Points, in no order, along strands that fork, close into loops and pass close to each other.
(in the rows, 128 means zero)
Two points are linked if the straight distance between their rows is under 161. Some points are linked to none.
zati: [159 112 140 114 107  87  85 107 157  75 119  74 125 151  99 133 122  78
  59  79 101 158 138 154 158 186 160 114  98 131 120 152 114 153  78  95
 119 139 141 102 197 144 114 169 133 198 144  88 129]
lufib: [119 107 156 133 137 167 108 125  86 129 131 182 155  91 112 144 128  91
 138 174 132 152 163 131 190 116  98 154 186 188 125 134  85  94 117 146
 161 106 149 180 125 209 134 101  91 133 168 149 133]
beg: [122 129 125 169 148 132 139 142 151 137 109 108 146 120 107 115 155 104
 101 102 140 142  96 117 110 135 138 149 115 120 157 150  96 109 167 144
 153 147  97 105  84 126 152 130  94  97 117 144 117]
ruru: [ 90 129 151 160 116 116 174  95  88 175 141 165 174 110 152 126 123 163
 187 147 150  98  74  93  84 130 111  70 161 147 121  71 163 154 141 138
 126 126 102 203  95  82 112  91 114 112  56 195 111]
damo: [136 145 102 136 156 115 100 144 117 113 131  80 110 133 131 151 133 106
 127 111 100 133 111 135 128 154 110 168 108 164 123 110 101 113 118 121
 130 100 119  67 164 131 130 165  89 125 134 152 136]
makan: [107 145 157 142 125 125 145  66 119 126 151 166 160 117 120 141 120 150
 175 182 131 108 111 150 133 104 176 140 214 111 158 164 157 128 144 128
  73 169 128 205 128 166  88  86 124 134 150 171  97]
gida: [141 115 121 116 125 102 159 182 152 167 109 159 103 138 151 203 137  70
  93  48 178 128 130 113 108 181 106  79  53 109 114 136 125 148 102  97
 148  88 107  59 164  79  82 150  92 135 100  83 149]
zapas: [ 99 117 176 129 113 124 162  84  93 153 134 176 171 106 146 123 122 171
 177 173 141  95 105 112  99 101 123  78 176 117 126 101 183 164 138 149
  98 133 106 214 102 113 110  92 147 112  94 167 115]
vuko: [101 120 131 154 152  93 108  83 178 105 118  77 146  88 114 103 141 106
  85 105 116 134  94 138 157 171 146  97 136 132 122  85 118 153 139 137
 132 168 136 155 130 114 152 139 147 148 126 124 128]
baze: [134 113 156 140 139 137  98 153 130  97 100 113 153 138 113 138 137  36
  62  83 122 169 137 135 182 187 109 114  99 165  84 119  71 171 114 118
 185 146 117 152 145 136 130 128 102 144 154  86 149]
futi: [ 84 138 123 159 114 103 156  86 121 189 173 151 162 114 139 114 104 156
 191 125 154  90  39  99  89 165 130  61 157 165 153  76 147 134 117 136
 114 126 115 176 111  67 126  94 111 125  65 195  79]
vena: [131 145 119 121 106 158 125  91 133  98 165 120 129 105 100  94 148 174
 170 182  97 128 129 164 108  61 175 175 214 106 172 193 113 104 165 137
  79 170 137 145 100 198 128  98 161 110 179 137 121]
sibeg: [110 118 129 130 123 111 157 148 132 178 100 157 139  91 165 151 139 128
 112  95 184 119 112 106 117 132 106  71  90 124  81  54 147 160 147 140
 153  99 106 149 105  53 127 126 136 121  66 112 149]
lisu: [139 138 136 117 136  85 115  92 102  95 131 111 101 149 135 170 106 139
 132 129 119 102 138 130 155 149 126 128 108 115 101  83 178 179 108  93
 105 129 146 164 210 105  87 142 145 187 117 131 127]
nibov: [140  89 135  90 109 181 129 137 153 150 128 135 116 128 145 106 109 132
 148 115 139 124 132 135 107 112 125  73 114  97  88 119 132 157 104 156
 146 106 109 102  93  88 136 158 169 112 137  38 137]
Tur: [154  91 131  89 116 182 139 182 150 157 120 173 108 163 151 128 112 117
 128 106 157 134 170 124 116 111 118  89  80 101  89 144 142 134  90 144
 152  85 117  89 104  91 125 156 159 113 146  27 149]
mos: [135 144 107 139  97  97 139 147 132 202 102 176 150 120 119 151 121 147
 158 130 186 106  92  78  95 133 137 112 142 138 166 152 156  93 109 146
 123 106 124 121 120 120 122  88  84 113  98 183  74]
ruzi: [137 129 124 172 127  73  93  81 172 121 133  89 163 141  98 112 134  80
  94 103 109 165  90 148 166 211 191 123 189 170 178 177  92  97 101  77
 107 152 180 139 174 172 118 121  91 190 151 164  98]
kibo: [ 96 145 123 158 168 110 141 188 141 136 113 111 159 122 139 139 181  55
  62  63 147 160 111 109 152 193 104 126  80 166 109  90  55 107 168 124
 185 126 108 118  91 124 167 117  72 100 121 143 140]
led: [119 133 120 171 131  84 101  98 140 132 122 104 155 127 120 144 135  74
 102  82 115 170  86 111 174 235 138 113 140 182 157 129  93 107 116  77
 157 146 180 140 178 168 120 101  58 164 139 179 112]
gul: [120 110 158  88 126 170 117 132  76 122 140 175 131 100 124 135 122 133
 137 187 141 126 177 123 174  72  82 151 155 179 114 109 119 112 114 167
 133  79 127 162 121 187 133 115 129 120 156 129 149]
norov: [154 112 132 113 127 163 146 220 159 147 119 161 107 177 142 148 132  75
  80  96 158 150 191 124 117 121 104 105  72 119 108 183 122 104  90 145
 149  99 105  80 118 108 142 157 140 108 156  35 141]
tiper: [130 142 139 141 151 124 149 147 133 100  94 110 120 135 116 125 155 137
  82 119 138 125 159 129 124  99 141 159  72  52 124 129 158 158 177 115
 132 168 109 138 121 111 120 139 154 128 119 107 150]
ziv: [111 130 130 155 153 105 151 211 155 135  95 129 136 127 145 164 170  62
  33  74 172 153 150 123 151 157 104 116  68 143  98 103  98 119 146 138
 168 110 109 118 117  99 161 129 107 116 125  95 156]
vaven: [104 130 109 122 126  94 133  90 149 179 146 120 113 132 148 142 116 117
 155  68 142  96  56 119  91 181 136  72 110 132 128  92 137 152  93 111
  98 107 102  89 170  71 115 149  97 158  78 139  95]
Babiz: [130  99 151  96 101 167 115  89 149 101 159 109 132  87 108  80 112 151
 153 167  94 117 137 149 130  92 133  99 175  96 118 142 118 158 130 162
 123 169 116 157  88 149 156 127 185 107 171  70 130]
Gelat: [146 137 132 140 135 108 105  91 153  64 109  95 119 145  82 102 142 130
  77 126 118 145 157 146 166 124 197 153 122  77 153 163 151 160 142 101
 111 188 152 154 164 154 108 136 179 198 151 110 134]
zuz: [120 146 109 149 121  94 163 149 102 192 107 162 141 133 140 158 128 147
 142 119 184 101  93  83  76 117 104 123  99 130 148 124 156 124 137 125
 134 102 107 114 115  73 114 102  94 104  59 198 109]
nema: [150 148 120 100 137 124 145 161 125  79 120 111  84 183 121 135 133 150
 104 111 113 119 195 130 138 109 142 166  39  41 113 136 160 161 144  94
 140 165 134 103 141  95 107 162 158 145 125  87 150]
pako: [129 143 115 150 165 124  81 101 105  68 140  84 164 136 105 112 113  55
 104 126  77 178 116 170 200 184 139 153 134 190  99  98  50 162 146  82
 166 167 150 146 148 165 117 119  96 153 151 144 165]
zike: [135 122 114 137 119 107 158 198 146 189  92 173 121 126 142 195 141  71
  96  78 181 134 121  82 116 179  90  91  81 150 136 147 113 104  97 122
 167  87 112  63 149 107 112 117  65 113 108 118 134]
vifog: [122 126 153 155 133 153 142  89 115 148 134 147 161 116 116 133 114 103
 184 141 123 119  86 129 104 126 135 117 155 105 130 137 123 156 144 146
 139 149  88 146  98 121 106 134  90 104 122 134 107]
Sivi: [167  97 141  97  97 104 101 136 163 103 118 113 100 155 128 163 118  88
  81  56 127 141 154 139 133 188 143  86  67 117 103 140 131 155  60 101
 127 102 133  78 189 116  96 174 130 185 137  55 119]
Tam: [142 105 134 110 109 102 114 114 167 157 118 126 116 127 131 158 120  90
 123  66 136 124  97 123 120 196 142  70 107 127 115 132 135 146  69 112
 115 112 117  86 189 113 104 162 100 172 118  89 102]
Mitem: [109 130 122 134 126 103 165 146 153 178 115 137 129 110 152 139 136 124
  86  77 193 110  97 112  97 128 120  83  76  98 111  88 136 143 161 121
 141 116  92 102  91  40 145 140 122 120  61 119 131]
Ves: [158 131 127  87 115 156 130 162 103 166 117 172 125 148 149 129 113 151
 182 153 133 111 151 112  93  70 103 139 126 121 127 171 164 106 102 147
 117  90 116  87 110 129 114 138 134  90 124 127 125]
pivun: [123 141 135 143 164 146 132 188 110  79 122 110 126 130 117 116 158  92
  75 141 123 150 162 149 146 104 100 173  89 130  90  96  94 139 169 146
 160 133 102 122 111 143 170 133 147 110 154  84 170]
kibut: [131 134 122 125 125  84 126 120 167 132  92 123  99 137 125 120 137 165
 101  96 146 113 143 114 136 136 168 115  91  68 145 139 196 130 109 104
  95 143 145 127 172 103 124 152 160 181 105 126 100]
sida: [116 142 120 117 141 118 157 122  95 145 124 112 125 145 178 127 128 163
 160 123 128  89 110 136  76 100  97 115 102  99  85  74 167 179 146 104
 119 112  91 124 125  46 118 140 154 115  56 147 135]
Mub: [104 139 125 166 143 122 150 139  89 155 111 154 157 107 136 156 143 137
 159 152 148 122 101  87 111 118  89 153 123 155 136  93 130 110 158 142
 148  96 112 147  99 121 124 112  84  85  89 202 132]
Minuf: [166 135 121  95 126 132 114 138 122  90 124 113  91 176 111 127 120 154
 119 131 110 133 184 128 142 106 137 172  94  93 140 175 148 121 114 111
 120 146 142  83 156 144 114 164 145 152 152  96 132]
zavaz: [131 132 141 112 142 111 110  37 100  73 182 113 109 147 113 148  74 160
 123 190 113 106 158 165 170 109 148 147 179 136 128 114 134 146 122 107
  97 159 167 189 177 156  81 116 148 184 149 144 140]
zudo: [128 119 127 121 147 112  87  43 129  60 170  96 121 112 100 109 104 136
  98 185 104 132 157 176 183 114 151 145 186 149 131 110 111 147 129 122
 113 165 184 188 155 175 110 111 176 182 167 130 163]
Mip: [158 135 121 111 125 133 129 132  94 161 124 148 115 162 144 165 101 133
 186 144 129 107 125 108  93 120 109 139 125 133 133 148 161 129  94 116
 114  89 116  92 163 113  83 146 100 122 112 147 115]
piv: [118 142 117 185 138 155 129 114 118 118 131 138 148 115 102 111 151 133
 167 158 108 141 103 139  95 107 151 203 166 137 189 164 101  92 185 150
 127 128 120 136  82 176 125 110 101  90 134 190 117]
sorev: [104 114 138 115 119 140 113  92 111 140 159 133 143  81 149 116  95 179
 186 191 112 106 115 134 134 102 123 108 211 181 129  96 138 104 102 162
  89  91 142 175 113 153 138 120 147 114 139 179 129]
savek: [132 114 133 125  93  86 123 132 164 167 118 139 128 128 124 174 137  63
 103  49 146 136  88 104 116 234 134  66 110 144 147 150 109 122  71 103
 140 118 121  82 181 134 102 129  51 164 122 121  89]
tuveb: [106 130 113 145 140 117 175 197 112 184 115 170 143 108 154 194 148  71
 127  85 166 128 108  79 125 171  66 103  79 164 106 103  90 121 134 130
 192  82 110  93 117  97 115 117  63  91  91 138 156]
Femen: [110 137 115 144 112  63 118 118 158 152 126 103 139 134 111 155 158  84
  81  41 147 152  73  93 142 248 141  96 104 165 174 139  89  96 110  86
 157 137 151 104 166 146 124  97  35 158 130 178  84]
supi: [110 119 132 158  92  88 138 120 149 188 103 163 151  90 124 162 125 106
 132  99 163 116  82  78 146 203 132  63 149 145 141 121 140 126 104 134
 162 144 154 161 159 126 124  89  76 155 115 139  87]
rer: [ 92 131 144 158 135 149 156  84  84  88 145 111 134 104 126 105 149 187
 161 199  90 114 103 146  76  77 125 163 162 119 138 102 138 141 195 129
 101 144  99 169  81 146 130 108 150  79 116 190 149]
goz: [145 120 123 154 137 174  81 142 143 101 134  76 133 137  84  85 136  76
 106 115  80 174 126 166 139 140 130 167 165 175 141 193  37 111 117 126
 152 151 120 105 127 183 165 133 115 119 173 110 120]
tepiv: [134 139 116 185 149 135 133 157 140 126  95 133 141 134  92 107 186 108
 100 129 146 155 123 119 115 113 146 201 136 136 181 188 104  84 174 139
 140 140 119 117  90 177 146 111 107 110 145 151 124]
Pov: [156 128 135 133 129 105  82 100 143  49 114  79 128 158  72 105 120  88
  59 116 107 158 158 160 177 154 180 150 115 119 129 154 108 180 129  88
 131 183 142 141 174 155 107 131 160 198 151  93 154]
gata: [141 105 136 132  86 110 119 165 164 180  69 180 141  90 131 154 134 107
 105 107 181 126 123  83 151 166 128  67 143 141 120 141 146 110  89 159
 153 109 141 147 139 132 140  94 110 145 131 100  99]
Nozad: [122 139 141 160 134 116 126  60 151 118 169 152 164 107 102 123 116 116
 161 171 118 122 109 176 162 135 197 135 243 127 156 180 108 109 132 114
  83 186 157 208 123 180  93  90 121 158 179 152 104]
vuf: [159 154 103 134 132 138 107 117 128  85 131  85  97 156  93 104 152 165
 127 143  95 150 151 144 127  88 169 197 153 112 171 193 120 106 148 107
 103 165 156  88 157 178 122 142 157 154 161 125 130]
nipo: [126 136 147 104 141 143 132 100  74  85 133 134 120 143 133 148 119 146
 141 167 125 105 156 130 146  94 102 155 113 107  86  77 155 192 160 134
 137 140 107 176 127 124  90 122 142 128 124 123 154]
Gudas: [103 103 142 134 108 139 119 120 124 168 122 170 172  62 138 128 118 145
 169 165 139 127 112  95 157 135 118  85 196 188 127  89 128  91 109 172
 131 100 137 189  91 157 146 105 119 114 128 173 119]
venar: [116 122 110 174 143 170  92  98 127  84 181  73 130  86  99  84 124 122
 159 164  59 159 108 182 131 127 138 170 196 177 161 131  48 110 154 133
 135 142 144 139 105 185 152 119 136 105 167 162 138]
pezeg: [136 103 149 105 115 175 104 127 141  80 136  98 112 126  98  86 121 122
  96 142 106 140 166 145 153 100 116 127 138 117 107 143  93 147 131 161
 149 154 124 136 106 158 168 130 175 122 181  48 142]
Sodap: [150 134 136  96 120 106 112  65 109  98 160 121  93 169 120 151  70 158
 150 157 111 100 155 139 154 137 142 132 141 112 123 124 173 147  90 105
  87 139 160 157 204 127  85 144 148 193 140 121 115]
sop: [140 131 128 104 109 171 136 163 108 140 138 141 124 138 123 108 123 155
 178 158 106 125 149 123  77  53 112 166 130 102 137 186 126 102 125 163
 117 110 111  78  85 142 148 146 138  65 141 115 127]
Guf: [127 140 123 101 138 119 135 105  85 124 133 122 101 173 166 141 105 173
 169 136 113  82 137 124 106 112 103 119 109 105  96  83 201 173 107  91
  98 114 125 150 174  72  89 136 164 149  82 144 121]
melel: [136 121 129  95 107 111 115 114 136 172 103 171 130 108 156 130  97 166
 161 140 151 102 117 103 125 126 136  75 153 136 119 106 195 127  80 143
  93 104 149 153 157 116 120 112 158 159 109 136 100]
zubel: [137 138  90 105 114 126 137 179 168 159 127  98  83 147 149 114 124 170
 121  83 127 125 128 123  72 104 131 116  88 109 147 160 132  82 112 125
 109 108 124  16 126  89 169 168 144 104 108 110 116]
Lidal: [ 98 133 115 185 138 133 139  82 126 117 159 104 143 100 109  96 133 167
 177 168 101 123  72 141  82 124 154 166 175 140 183 125 118 111 180 144
 107 139 120 157  81 144 135 112 121  91 119 203 111]
kare: [163 133 146 147 131 134 108 123 121 106 101 139 144 149  83 144 132  82
 102 136 132 151 150 137 153 137 150 164 142 117 150 193 113 132 125 106
 140 164 119 132 156 175  95 127  95 152 155 118 119]
zosab: [152 152 110 134 125 142 117  95 130  95 132 124 125 140  94 103 159 157
 135 170 113 143 147 159 132  75 196 193 194 112 184 208 121 105 163 111
  84 174 154 136 129 201 100 111 149 152 175 139 125]
Pivo: [115 124 144 114 118 157 157  79  95 123 161 113 123 138 146  95 115 178
 192 158  94  93 106 141  65  82 108  98 130  86  96  93 162 191 143 124
 108 137  87 145 102  78 125 138 174 103  95 120 138]
Tavo: [148 127 142 156 112  80 108  78 145 127 146 130 144 118 110 153  98 100
 132 141 118 135 108 145 171 185 169 112 203 146 147 152 122 109  80 103
  97 150 180 166 205 159 100 118 102 193 155 144  96]
Kezen: [ 89 143 131 188 146 134 133  72 127 128 195 108 142 117 126 116  95 147
 211 148  80 114  53 150  88 160 154 146 188 148 176 114 117 115 156 134
 110 129 121 171 101 123 118 120 102  95 111 207  98]
Kepa: [147 142  95 124 102  95 118 149 151 172  94 155 141 124 123 128 135 162
 148 142 167 114 113 106 121 115 156 141 170 142 166 170 161  65 105 148
  88 108 135 121 115 149 143 102 114 120 133 173  80]
Bufer: [152 121 152 150 134 155 100 115 104 110 114 157 155 130  92 130 130  72
 107 155 134 160 154 150 175 132 136 168 179 160 143 185  77 117 128 111
 157 155 139 167 136 202 109  95  89 144 174 138 127]
zamu: [112 128 117 150 118 141 146 126 161 148 146  85 124 103 117  97 128 133
 151 101 122 122  70 129  62 118 131 115 125 102 149 133  94 123 154 148
 135 136  83  78  78  88 168 151 117  78 106 124 110]
Gor: [124 137 118 115 133 145 170 201 120 132 128 131  95 143 173 115 136 152
 101 135 129 127 180 130  96  65  90 138  57  83  94  99 143 115 157 129
 134 106 130  86  89  77 172 153 171  83 113  94 172]
lek: [117 114 121 137 137 147 108 170 164 128 119  79 116 110 128  98 144 116
  89 108 117 152 125 132 128 128 105 132 135 160 123 131  85  81 110 164
 139 103 119  83 124 150 202 143 141 112 156 103 131]
fimos: [109 137 148 127 147 152 143  97  63  90 133 135 140 124 133 141 134 149
 153 192 111 113 134 135 118  81 101 168 136 127 107  94 138 158 177 140
 125 135  99 169 104 146 107 113 130 101 124 162 146]
vuz: [101 152 105 159 158 103 156 170 115 153 125 132 161 107 139 165 171  84
 115  84 151 142  95  91 136 186  90 138  74 162 122  85  72 100 174 121
 192 112 117 114  83 112 146 112  51  83  98 175 131]
Lovoz: [147 117 126  61 102 123 104  87 137 109 145 137  87 159 136 105  83 184
 153 144 103 101 170 135 154 118 148 107 132  92 121 131 193 142  79 118
  85 138 172 146 169 115 108 148 180 174 143  96 109]
Zeri: [143 108 131  54 103 173 168 163 103 158 125 181 110 180 187  82 113 192
 156 125 121 112 178 132  82  70 105 100  74  60 111 135 195 155 110 118
 122 119 152  99  83  53 110 127 176 111  86 104 146]
riza: [148 129 126  99 123 140 179 159 123 196 112 200 127 169 174 125 111 150
 147  99 171 112 149 109  66  85 115  96  73  58 119 158 188 152 120 102
 122 106 117  87  96  43  99 130 155 117  58 116 140]
ridi: [124 148 125 141 164 103 145 207 126 110 101 117 121 125 147 151 171  94
  67 114 148 139 162 134 153 132 105 152  66 125  85  77 113 129 162 138
 153 113 118 119 122 108 162 139 139 117 128  99 166]
gasit: [112 116 131 139 145 115  94  70 157  86 144  78 133  94 109  93 120 125
 104 147  94 135 116 152 164 140 139 116 164 143 119  98 117 147 122 139
 125 162 147 157 135 141 143 140 169 150 155 117 145]
kibi: [126 127 120 123 135 155 170 187 105 161 134 135 126 131 176 128 128 131
 136 130 144 118 136 122  70  79  80 123  79 114  85 100 118 127 152 138
 142  70  94  69  70  66 148 154 145  71  83 111 178]
mida: [ 98 138 157 150 121 111 153  85  99 146 123 171 151 112 136 158 125 158
 165 178 147 105 101 115 129 113 141 124 188 126 158 123 176 131 139 129
  92 147 140 209 149 144  92  82 121 134 121 193 104]
borig: [ 97 130 101 132 125 117 146 100 129 195 160 122 137 114 161 119 111 150
 175  89 154  99  45 112  65 157 117  65 125 167 122  58 126 142 114 130
 121  87  95 104 112  46 126 125 114 126  48 175 104]
konam: [138 120  95  96 123 103 112 171 186 139 107 105  76 141 161 126 123 155
  88  75 127 133 144 127 110 140 131  94  70 134 118 128 147  83  85 122
 106  91 134  29 158  97 157 170 146 143 113 101 120]
Bav: [110 148 102 166 169 129 106 121 116 111 147  77 142 114 138 135 139  95
 150 107  83 153  87 140 149 190 119 166 124 184 120  82  74 117 154 121
 154 116 130 115 122 147 142 134  73 108 128 186 136]
zoriv: [140 134  98 143 114 100 111 136 177 145  96 118 127 124 110 100 164 172
 115 135 158 130 113 112 134 107 173 157 171 139 180 172 151  61 125 148
  91 124 149 113 115 164 166 119 150 140 148 155  93]
rin: [146  98 151 118 110 137 100 153 170 140  87 147 130 115 126 136 128  98
  86 102 156 134 153 117 157 148 133  91 126 120 105 152 143 129  91 157
 140 117 125 146 135 130 145 130 144 149 151  67 112]
Bufib: [119 147 126 147 149 102 156 150 157 134  93 110 124 131 125 134 159 120
  75  87 164 122 119 118 111 121 147 136  74  69 135 134 139 134 169 118
 135 155  98 101 114  88 139 146 121 126  97 122 126]
ratu: [ 88 149 108 184 170 107 133  88 120 111 146  91 160  96 140 122 148 131
 149 130 103 142  69 118 148 186 131 137 139 172 129  52 104 118 178 117
 145 138 140 177  98 133 139 114  97 116 106 204 126]
Neda: [139 132 144 148 123  73 118 109 133 115  95 128 117 127 110 167 130 115
  93 106 142 122 138 115 163 166 152 123 100  91 133 119 175 156 114  96
 120 146 149 155 209 121  95 133 131 194 120 127 117]
Bodez: [142 124 113 106 127 125 164 161 133 187 114 170 106 160 161 165 116 120
 141  77 169 113 130 115  81 126 118  97  61  88 114 143 163 153 102  91
 129  91 108  59 137  58  89 156 132 128  73  92 137]
Tida: [111 146 128 166 134 111 129  85 137 157 176 122 137 131 125 140  90 121
 203 119 109 107  53 133 103 183 158 122 174 151 169 128 128 114 112 125
  97 128 124 138 154 112 110 127  78 132 113 177  76]
Dur: [119 134 102 107 138  58 109 157 172 122 109  78  97 127 155 156 155 112
  50  57 135 131 119 132 132 180 133 109  64 136 104  85 122 114 115 115
 111  98 135  53 162  97 153 159 126 156 112 122 137]
mened: [138 119 136 146 146 155  80 134 132  82 114  81 151 149  94  90 128  48
  66 108  85 179 128 162 168 170 129 147 144 181 119 156  43 148 120 107
 166 167 121 132 139 167 148 129 114 141 162 111 149]
fogi: [152 126 126  60 105 157 108 126 113 107 141 150 110 134 115 103 126 169
 134 178 121 128 188 147 167  61 131 174 165 135 137 179 130  89 116 141
  95 120 163 134 127 207 149 117 151 131 192 108 125]
kolus: [140 110 135  38 109 163 108 131 101 114 139 164  98 130 141 104 106 180
 131 177 122 116 195 131 169  65 103 134 138 143 113 124 156 107  99 158
 108  92 164 147 130 170 147 125 166 131 166 101 140]
Dusu: [128 130 109 125 133 119 119 148 142 127 101 106 102 120 132  93 160 191
 102 147 130 133 141 121 129  78 126 160 130 130 156 133 156  74 135 144
 100 112 155 102 128 155 175 131 172 123 143 144 131]
nes: [127 119 132 112 129 124 152 182 112 158  88 177 118 112 177 172 133 136
 116 119 174 121 161  96 130 113  85  96  72 126  71  60 164 156 129 132
 154  72 129 147 128  65 112 115 156 118  84 100 175]
suno: [100 119 139 114 132 134 116  64 118 114 188 107 125 100 143 109  79 179
 184 195  86  96 108 154 124 110 124  99 205 155 123  90 144 143 101 146
  81 124 136 178 129 123 121 132 171 125 140 146 132]
sime: [ 91 146 119 180 151 116 147 114  81 136 136 130 159 103 146 150 142 142
 171 142 124 129  86  95 135 157 105 150 142 180 135  59 121 106 170 127
 150 114 134 182 100 132 127 103  83  98  89 228 120]
talo: [152 119 114  46  84 165 142 153 144 161 125 177 103 176 161  75 107 195
 182 112 107 111 166 134  97  90 148  93 103  58 119 159 192 136  84 119
 105 142 152  87 107  74 121 143 171 126 116  82 107]
Sil: [130 140 132 117 152 170 146 193  86  90 149 128 105 155 107 116 134 108
 106 158 118 141 185 135 127  70  74 184  87 128 105 128  90 124 152 150
 159 118 100  93 107 150 163 137 149  88 163  66 171]
Kezu: [128 128 152 104 117 136 136 105 139 111 102 154 136 117 116 104 152 164
 116 159 140 124 152 134 145  80 166 141 148  68 152 171 178 128 150 144
  91 168 133 182 107 167 125 110 164 129 152 112 119]
nised: [135 144 142  59 108 167 139  72  84  88 174 155 116 168 119 128 102 183
 170 200 116 107 169 156 128  47 145 172 161  93 151 183 148 142 155 132
  86 162 129 156 117 181  86 104 132 117 153 133 119]
vebub: [124 137 102 129 100 135 151 162 163 169 140 106 112 122 137  92 126 167
 136  93 141 120 101 117  44  82 134 117 100  89 156 159 115  97 145 142
 121 118 102  42  73  76 184 146 142  75  88 123 109]
gukiv: [164 134 145 133 146 133 132 166 116 108 101 141 130 166  98 172 134  63
  94 107 142 142 165 122 143 144 118 158  77  99 124 178 121 156 125 109
 160 147  97 100 151 132  89 148  95 135 142  85 145]
sar: [146 126 112 145 122 157  81 109 143 102 168  78 121 108  98 101 117 120
 160 143  73 144 114 171 127 122 151 162 197 158 153 172  68 104 120 140
 121 146 136 110 133 178 156 141 127 115 175 129 119]
Ramor: [150  96 158  99 112 160  93 136 157  89 111 129 117 149 108 107 117 105
  74 117 134 143 191 138 172 126 128 115 112 113 103 152 127 152 106 156
 146 141 133 158 122 140 146 135 167 147 170  39 132]
Mis: [127 123 134  93 108 157 169 193 127 141 116 155 103 145 173  80 131 192
 111 139 129 128 189 123  97  54 109 122  70  67 125 126 179 102 141 134
 117 123 149 106  79  86 166 132 180  87 114 104 160]
torip: [132 132 146 151 123 108 116  80 125 149 156 133 138 128 124 164  85  99
 174 130 116 120  85 133 143 191 147 107 181 153 139 140 128 124  88 112
 110 138 148 140 190 140  94 132  83 167 138 145  95]
tomev: [120 118 156 156 147 139 128 142 118 119  99 135 167 106 122 154 144  51
 102  98 129 152 123 116 178 178 112 107 109 142  94  99  96 170 145 129
 196 156 116 171 125 131 116 117  88 131 132 109 144]
nipi: [121 134 106 174 155 108  97  95 128 123 136 103 130 108 127 133 125 135
 137 153 112 147 102 138 159 150 140 165 187 191 160 114 109  77 127 120
 113 107 181 150 156 166 130 123 104 147 149 202 124]
mima: [179 135 111  37  78 154 109 135 124  95 157 148  99 172  96  99 118 169
 142 153 112 131 215 148 167  68 149 174 164 104 139 219 122  92 111 129
 103 159 158 118 121 200 137 125 137 136 192  70 115]
sotar: [141 106 130  23  92 159 109 106 105 117 146 164  96 155 155  99  83 205
 167 169 118  98 185 133 155  84 118 107 130 119 118 119 186 145  89 139
  99 107 171 154 133 134 111 118 172 138 142 102 126]
popab: [100 112 126 154 136  80 110 110 194 129 100  95 149 101 116 113 158  96
  48  69 146 145  90 117 165 205 142  78 125 155 129 100 108 123 127 137
 152 149 141 150 122 117 164 119 115 157 121 137 107]
koze: [135 102 148  82  98 173 137 104 130 131 147 133 123 116 139  85 108 167
 177 146 111 108 136 141  97  83 122  85 131  77 106 119 155 167 121 154
 123 140 111 130  87 102 143 145 185 103 137  69 135]
defil: [117 134 100 176 154 169 104 123 109  62 159  62 132  94  93  80 153 111
 132 160  63 164 106 174 128 119 126 190 160 156 138 103  48 134 192 123
 151 158 130 119 106 182 154 101 146 102 160 142 164]
Kirad: [125 131 112 127 156 153 165 199 102 151 143 131 123 135 157 158 135  83
 141 120 134 128 131 130  95 108  75 138  77 148  80 101  84 129 138 144
 163  61  86  58  92  84 142 164 114  71 115  98 178]
kul: [156 134 136 133 144 125 160 209 139 125 108 149 111 179 123 172 143  72
  70  96 160 139 194 117 124 127 113 134  45  94 126 187 135 121 119 114
 151 125 104  81 136 104 112 158 124 114 144  67 160]
Rar: [131 125 133 104 121 189 148 163  86  99 158 128 104 145 109 109 126 143
 151 169  97 129 166 129  92  45  81 177 101 105 125 148 100 120 159 154
 145 118 106  85  92 152 161 132 157  64 155  92 156]
Kub: [130 161 105 144 161 107 124 122 100 122 127  90 109 150 138 161 122 138
 152 131 106 116 110 127 104 136 122 176 115 135 137 113 143 127 131 103
 106 115 118  92 174 115 100 154 102 128 105 179 120]
Lotat: [133 150 107 146 154 145 115 150 102  58 139  68 114 120  99  98 158 113
 101 152  83 151 128 160 135 107 122 195 116 131 112 104  76 148 189 116
 148 164 124  98 129 169 155 120 160 117 158 120 169]
pob: [105 109 144 165 115 115 124 105 139 159 114 162 176  74 129 142 126 116
 144 137 147 138 100  89 172 172 122  86 186 167 136 110 125 108 124 151
 154 141 155 200 116 155 134  95  99 128 131 159 101]
zos: [136 130 140 101 137 131 137 144  80 114 107 151 118 135 152 174 128 137
 132 151 149 110 167 113 151 104  87 135  87 117  76  68 160 174 140 134
 149 100 122 168 138 102  93 124 146 129 112 108 162]
Zufi: [113 110 141 124 121 136 141 139 123 151 109 137 133  85 148  99 137 171
 123 151 145 119 125 106 110  90 111  97 129 136 112  81 150 116 141 167
 119 104 111 141  81 111 175 131 159  98 103 140 144]

How many points has the smallest loop of links through each point below? Write none if it is on no loop.
sibeg | 12
lisu | 18
borig | none
sime | none

A piece is all that can be reached along the links. How many separate loops has the piece of each point below (a circle has one, a figure eight two, a Y none), and how many tips (points with one link)?
kolus | loops 1, tips 4
vena | loops 1, tips 4
damo | loops 0, tips 5
